Points on a hilly landscape, in no order, each with its height.
A ball rolls from a point to whichever of its 2 nearest points has the largest drop for the distance, and stops where none of them is lower. Distance is the straight distance between rows; heights are no part of it.
J850: [111 140 155 128 148  77 117 106 111  96 122 124 107 110 160  59 144 134
 128 168 179 140 136 100 134 115  51  70 136 145 136 163 132 135 133 130]  h=1.97
J127: [ 99 147 174 113 155 170  97 138 141 138 137 141 149 201 113 127 157 170
 143 161 140 131 192 131 129 154 163 173 122  92 115 179 144 152 166 181]  h=4.59
J480: [125 153  97 129 137 148  94 167 101 177 142 130 106 119  93 119 125 149
 156 138 144  88  76 177 126 132 107  77 131 162  95 145 147 140 116  90]  h=6.94
J511: [143 170 118 134 154  81 151 102 176 100 166 181 163 146 133 151 130 133
 134 106 125 173 188  97 149 123 136 137  68  74 163 146 156  95 109 165]  h=4.94
J298: [144  85 101 113 107  97 165 116 150 104 129 118 117  93 120 150 109  89
 136 154 120 155 143 162 144 124 107 134 115 142 129  87 124  83 120  81]  h=5.88
J395: [104 202  95 163 180  96 112 149 146 119 127 200 151 189 142 134 147 154
 121 123 166 163 147 120 114 154 115 133  67  82 148 197 150 117 117 206]  h=2.21
J574: [106  63 119 122  92 109 119 110 119  96  82 113 153  86 132 127 159  61
 140 142 191 140 125  68 116 128 123 143 114 184 134 119  89 157 149 101]  h=7.06
J322: [142  60 111 152  82 131 106 154 132 144 114 159 160 119 149 185 143 103
 113 103 152 135 103 133  81 106 173 170  92 153 118 108  97 137 127  82]  h=7.24
J254: [172 127 136 141 145 153 162 107 152 153 159 112 117 118 108 149 119 137
 125 101  89 122 121 100 118 111 139 148 131 155 138 123 133 114 149 137]  h=5.12
J780: [140 154 142 141 158 137 169 112 123 136 113 113  91  81 142 157  79 123
 121  39 152  55  52 134  86 109 122  87 114 188 156 126  77 133 120  85]  h=4.14
J282: [117 195 128 137 111 147 126 150  92 124 120 114  99 167 144  72  93 126
 106 127  59 138 141 136 136 138 135 109 161  46 113 103 181 133 111 160]  h=2.07
J571: [130 142 110  89 114 107 140 129 184  86 133 124 111 110 140 112  97 114
 156 154 113 148 179 141 166 122  85 130 120 102 139  81 141 103 150  83]  h=5.34
J930: [ 98 176  75 143 173 129  90 148 154 146 106 190 156 179 125 155 176 161
 150 116 189 134 125 129 120 164 106 151  53 113 141 193 133 136 136 167]  h=2.98
J516: [144 191 101 128 129  90 144 147 164  82 160 160 161 178 139 138 107  98
 147 150  92 184 185 142 154 125 152  95 102  69 146 127 185 104  98 170]  h=4.25
J776: [127 151 160 109 189 128 125 107 145 159 160 157 108 186  86 132 162 158
 162 161 127 148 159 125 148 179 165 146  84  95 117 187 146 115 137 176]  h=4.02
J101: [147 144 160 128 152 156 161 112 101 183  99 117  61  90 122 143  94 124
 105  59 134  49  26 149  97 122 140 102 149 188 132 122  78 140 122 112]  h=4.58
J155: [118  98 138 111  98 143  91 127  90 122  92 101 137 142 126 145 157 122
 126 114 127 115  91 115 111 121 138 116 110 137 116 120  96 145 102  99]  h=7.29
J518: [150 100 117 179 114 138 117 170 146 201 143 171 156 159  99 204 146 152
 111 119  81 118 102 188 130 125 169 169 148 123 118 114 133 139 120 126]  h=7.28
J877: [193 156 109 177 139 124 182 143 162 132 210 119 155 126 134 182 115 154
 146 101  85 135 158 149 125  92 170 119 144 136 130 120 201  94 126 154]  h=0.91
J209: [158 116  96 148 159 140 175 106 171 147 108 157  70  94 109 119 111  99
 138 115 153 113 104 100 114 147 110 185 119 196 152 105 118 120 148 145]  h=4.88
J364: [143  75 102 158  94 141 160 137 102 122 130  77 137  70 156 153  82 101
 115  99 134 111  95 183  82  95 134 103 160 212 118 101 123 114 114  56]  h=5.95
J248: [126 184 137 146  78 138 116 168  65 100 149  67 148 198 143 108 100 122
 101 116  36 147 117 158 130 147 172  89 174  71 110 101 176 148  81 146]  h=3.45
J311: [114 127 105 142  62  87 112 125  88  90 108  94 133 114 180  83 113 119
  86 140  96 141 112 164 134 143  59 113 164  94 129  98 125 132 103  85]  h=3.61
J324: [120  62  86 114  91  82 147 109 147 126 117 143 122  83 109 158 114  54
 143 149 171 173 118 141 144 152 119 150 114 164 140 100  98 114 106  93]  h=6.33
J837: [116  55  82 131 103  77 125 117 135 115 113 163 165  97 153 166 157  76
 139 155 218 166 125 126 111 142 138 140  97 154 153 137  85 126 113  96]  h=6.70
J68: [ 63 153 175 123 162 108 104 120 117 133 103 164 134 182 129 106 162 171
 113 172 133 167 138 124 107 123 121 111 117  65 120 185 119 130 153 190]  h=5.63
J678: [132  53 135 124  81 150 149 158 136  89 147 103 146  75 162 155  98 110
 134 113 151 111 151 174  83  91 150 148 146 153 112  84  97  98 124  40]  h=5.43
J798: [105 120 120  96 135  54 103  84 138 143  57 166 102 116 118 119 177  96
 113 177 155 155 103  97 175 145 102 123  75 125 135 137  83 141 110 152]  h=6.18
J407: [147 128 128 148 149 165 165 120 155 164 146  81 142  82 133 147 102 146
 115  46  79 104  78  97  98 104 162 146 167 197 147 125 136 126 142 144]  h=5.49
J889: [ 97 145 132 105 171  54 112  91 143 123  94 183 126 124 136 124 176 120
 121 153 162 157 130 106 156 150 109 127  53  98 144 166  87 114 110 144]  h=5.81
J149: [141 112 160 125 149 168 117 128  74 182 127 103  80 166 105  98 131 153
 129 166  76 109 112 138 120 137 138 111 176 113  95 132 147 135 119 153]  h=2.09
J280: [119  79 134 118  93  89  86  95  65 112  48 103 137 128 140 156 170  88
  88 134 137 141  88  93 127 114 124  97 109 146 127 143  63 166 118 128]  h=6.96
J713: [128 139 166 117 127 146 137 148  74 147 136 110  82 178 131  66  92 130
 108 184  41 141 135 140 150 142 140 111 172  51 102 124 171 116 128 149]  h=0.30
J220: [143 118 122 154 105 134 115 115 126 104 130 126 158 156 148 132 143 148
 125 136 124 151 162 118 123 115 128 152 147 122 138 131 133 141 129 168]  h=4.45
J916: [ 95 100 126 107  78 128  99 114 108  90  71  98 145 116 141 103 152 103
 126 127 139 131 126  72 137 127  96 167 126 141 135  94 105 156 128 105]  h=7.38
J293: [145 127 116 119 126 166 172 128 134 170 107  70 120  96 132 102  89 117
 100  71  62 110  65 102 134 122 157 182 195 167 139  67 126 135 129 134]  h=5.90
J529: [130 128 148 132 163  61 155  79 166  94 156 183 142 138 147 130 165 135
 137 130 141 184 175  86 155 136 110 141  64 104 178 162 125 101 117 127]  h=5.35
J766: [123 103  98 156 120 131 140 176 133 155 160  96 151  78 135 159 106 138
 134  81 107  93  77 185 101 103 146  91 150 191 129 106 147 113 143  46]  h=6.31
J885: [ 90 153 160  95 119 183  93 185 138 157 142 106 138 108  96 138 105 158
 145 106 161  52 116 164 128 123 141 105 122 123  90 108 123 147 134  49]  h=6.95
J635: [118  81  88 103 126 111 120 119 103 132 126 135 103  95 114 116 134  97
 130 188 202 144 123 158 145 180  82 107 160 159 119 142 124 118 115 130]  h=4.61
J304: [126 157 171 118 152 169 147  92 128  93 135  91 102  98 129 110 112 139
 148  74 134  99 121  85 103 108 113  95 119 141 156 117 112 114 129 101]  h=2.87
J128: [131  48 168 146  82 160 156 132  99  94 155  90 151 118 156 157 100 139
 121  97 117 123 143 170  96  93 164 153 180 139 120 110 105 113 120  68]  h=4.95
J150: [ 60 182 183  94 158 135 108 155 148 111 104 144 151 201 130  97 132 142
 117 185 119 162 171 155 112 138 164 128 109  55 127 187 139 130 187 184]  h=5.17
J848: [112  81 162 108 113 149 112 117  86  91 140 106 134  75 128 141 149 134
 132 128 208  92 153 119  96 115 133  79 132 145 101 167  69 133 153 121]  h=3.13
J76: [121 180 151 117 153 149 115 126 137 109 133 117 124 140 141 107 118 143
 150  91 118 113 137  86  99 107 129  98  70 116 145 145 129 124 135 100]  h=2.04
J265: [149 162  75 137 111 148 142 125 132  71 150  81 142 106 152  79  96 127
 138 113 105 137 163 111 142 118  87 137 171 141 140  85 189 123 127 139]  h=0.55
J670: [162 172 119 149 112 140 167 138 127 118 191  89 152 147 140 156  84 135
 126 114  53 146 157 153 109  91 149  98 165 112 116 101 182 104 112 149]  h=2.25
J716: [118 119 122 107 132 166  78 171 114 193  94 154 111 126  91 139 130 145
 131 148 159  79  83 176 123 142 101 124 127 117  88 158 109 151 125 125]  h=7.20
J162: [156 147 104  92 107 173 169 154 153 169 113  84 116 131 127  99  90 115
 106  92  42 100  86 119 181 131 146 192 164  98 127  43 154 134 135 125]  h=6.32
J647: [126 125 162  66 139 153 111 122 134 154 112 104 114 139  76 105 154 130
 160 187 140 106 151 113 161 149 133 137 106 115  92 131 108 108 148 128]  h=4.01
J88: [138  64 161 178 113 170 142 108  86  97 141  95 131 117 146 131 117 151
 122  81 128 124 135 128  90 103 142 148 181 164 136 125 108 125 104 109]  h=4.46
J40: [163  76 134 181 101 127 121 143 138 187 135 175 136 133 120 199 131 138
 112  91 112 116  99 158  97 109 171 161 118 158 120 136 102 135 117 110]  h=7.48
J446: [157 152 152 112 129 160 150 150 179 198 130 128 131 147  95 145 110 125
 110 115  38  99 127 136 190 128 184 179 143  92 111  72 146 138 170 135]  h=6.74
J692: [123  38 108 140  90 107  97 145 114 145 106 155 180 143 155 195 184  91
 133 143 176 156 111 123  92 125 179 165 104 140 128 146  88 131 119 103]  h=7.00
J896: [141 144 150 103 157 126 169  93 120 105 111  82  83  55 137 129  97 104
 130  56 132  76  80 104 100  99 114  67 115 171 152 131  71  97 131  94]  h=3.62
J375: [134 150  90 128  84 141 119 143 110  81 129  80 128 119 153 107  85 118
 121 111  97 120 121 166 124 127  79 125 156 106 133  71 144 116 111  84]  h=2.43
J365: [110 180 135 156 160 124  99 132 141 117 137 171 124 156 139 117 118 155
 133 107 133 136 146  96 100 117  97  97  72 100 142 175 139 124 130 150]  h=0.98
J886: [153 127 148 143 120 152 129 162 152 208 150 144 148 158  84 179 127 151
 110 117  28 104 112 171 165 124 192 156 161 115 109  94 155 138 158 119]  h=7.01
J912: [107 122 143  93 110 157  80 175 158 156  97 152 134 110  85 152 142 137
 136 137 171  76 119 151 128 141 125 145 106 119  73 120  98 145 140  89]  h=7.23
J46: [139 166  86 143 121 136 126 139 124  54 174  98 156 129 160  75 111 147
 153 133 138 158 203 104 141 127  80 102 173 135 136 133 198 125 143 145]  h=1.98
J286: [123 133 151  90 136 172  96 126  95 156  92  97 100 165 105  79 146 138
 135 151  94 107 116 109 154 147 122 147 152 101 103 115 128 151 123 136]  h=3.08
J514: [163 136 123 136 183 137 136 126 154 163 188 142 115 164  84 134 145 145
 165 143 103 139 150 126 163 163 167 138 109 132 132 147 186 120 126 157]  h=3.47
J847: [147 119 122 126 143 152 150 118 127 173  96 123  78  96  94 126 105  88
 120 108 142  75  67 117 110 136 128 130 133 202 119 115 105 151 149 131]  h=5.10
J92: [ 92 110  98 108 103  61  79  93  96 119  32 137 133 123 132 117 187  94
 103 170 166 141  80  85 146 137  90 103 103 145 132 147  73 168 126 146]  h=6.58
J999: [139 130  43 146 155 120 145 131 192 159 121 180 103 103 103 127 121 101
 142 108 148 135 108 113 150 165 115 198  93 158 167  98 136 134 124 136]  h=4.37
J793: [175 173 119 159 136 119 175 139 190 156 186 169 137 145 110 189 106 133
 135 108  98 143 173 157 151 112 169 163 135  90 121 113 194 114 119 184]  h=1.66
J973: [133 155  63 130 150 123 105 126 171 129 105 187 124 137 116 120 160 124
 129 124 156 141 127 103 142 166  97 182  85 118 163 142 128 150 120 158]  h=3.75
J531: [ 93  89 106 102 136  76 146 108 110 134 104 166  81  82 129  84 128 100
 107 204 230 124 124 151 167 172  66 119 161 149 135 142  91 137 127 161]  h=3.96
J923: [123 154 127 123 124 167 108 179 129 156 166 115 142 139  99 131 107 163
 157 112 113  79 106 166 138 126 143 116 144 152 120 131 168 152 146  79]  h=6.68
J987: [107 132 133 100 142  51 130 101 114 131  93 144  77  83 133  64 143 121
 109 208 195 116 131 103 173 135  55  73 147 144 125 152  88 148 134 159]  h=3.10
J469: [145 182 118 142 151 105 142 138 145  75 168 140 124 116 143  63 111 151
 133 150 157 159 199  96 151 134  74 115 147 110 146 138 190 121 145 180]  h=2.90
J883: [126 100 180 161 104 177 119 115 107  90 146 109 170 158 164 148 142 173
 130  80 118 142 156 111 100  90 166 164 161 109 137 131 116 133 122 147]  h=4.99
J795: [125  62 204 145 112 169 130  99  70 107 131 107 127 100 141 147 129 137
 126  98 196  99 139 118  78 120 149 122 169 180 126 153  75 138 135 113]  h=3.86
J253: [113 122 135 129  89 136  98 142  48  88 144  55 165 193 163 111 130 129
 103 146  59 162 125 152 117 134 154  77 165  86 124 119 151 139  88 108]  h=4.32
J44: [155 133 164 135 165 173 145  87 136 145 136 161 103 135  95 135 166 142
 138 120 139 114 139  82 106 137 141 158  94 146 125 146 114 127 165 140]  h=5.54
J207: [160 141  95 125 185 118 153 136 176 158 193 167 129 147  99 169 130 135
 146 110  89 139 138 181 184 145 175 157 121 117 144 118 178 103  93 162]  h=2.77
J114: [ 72 102 157  97 116 110  95 108 125  95 114 121 150 103 146 130 162 145
 125 173 181 135 150 117 121 106 121 100 109 103  98 154  80 123 160 114]  h=2.01
J576: [153 168 116 170 134 105 157 134 115  86 184 143 140 161 134 113  94 132
 132 127  75 180 160 125 101 107 129  73 141  95 131 137 192  95 103 175]  h=3.35
J270: [118 158 143  74 129 121 110 118 159 104  98 139 120 125 114  99 131 122
 143 165 129 125 167 110 151 142  94 141  88 101 112  97 119 118 155  99]  h=4.75
J524: [144 138 115 152 141 101 133 101 110 113 134 147 120 136 140  88 144 144
 123 164 127 160 167  94 148 136 106 132 158 111 141 151 159 138 110 200]  h=3.77
J11: [ 75 122 170 109 119  60 115 105 109  87 112 109 147 121 160  95 155 142
 107 183 163 154 130 110 129  84  88  65 117 111 126 165  99 137 135 121]  h=0.45

For each start below, name the point where the ball stops.
J916 -> J713
J518 -> J254
J209 -> J365
J635 -> J11
J847 -> J365
J155 -> J877
J692 -> J713
J270 -> J713
J220 -> J265
J127 -> J877
J529 -> J877
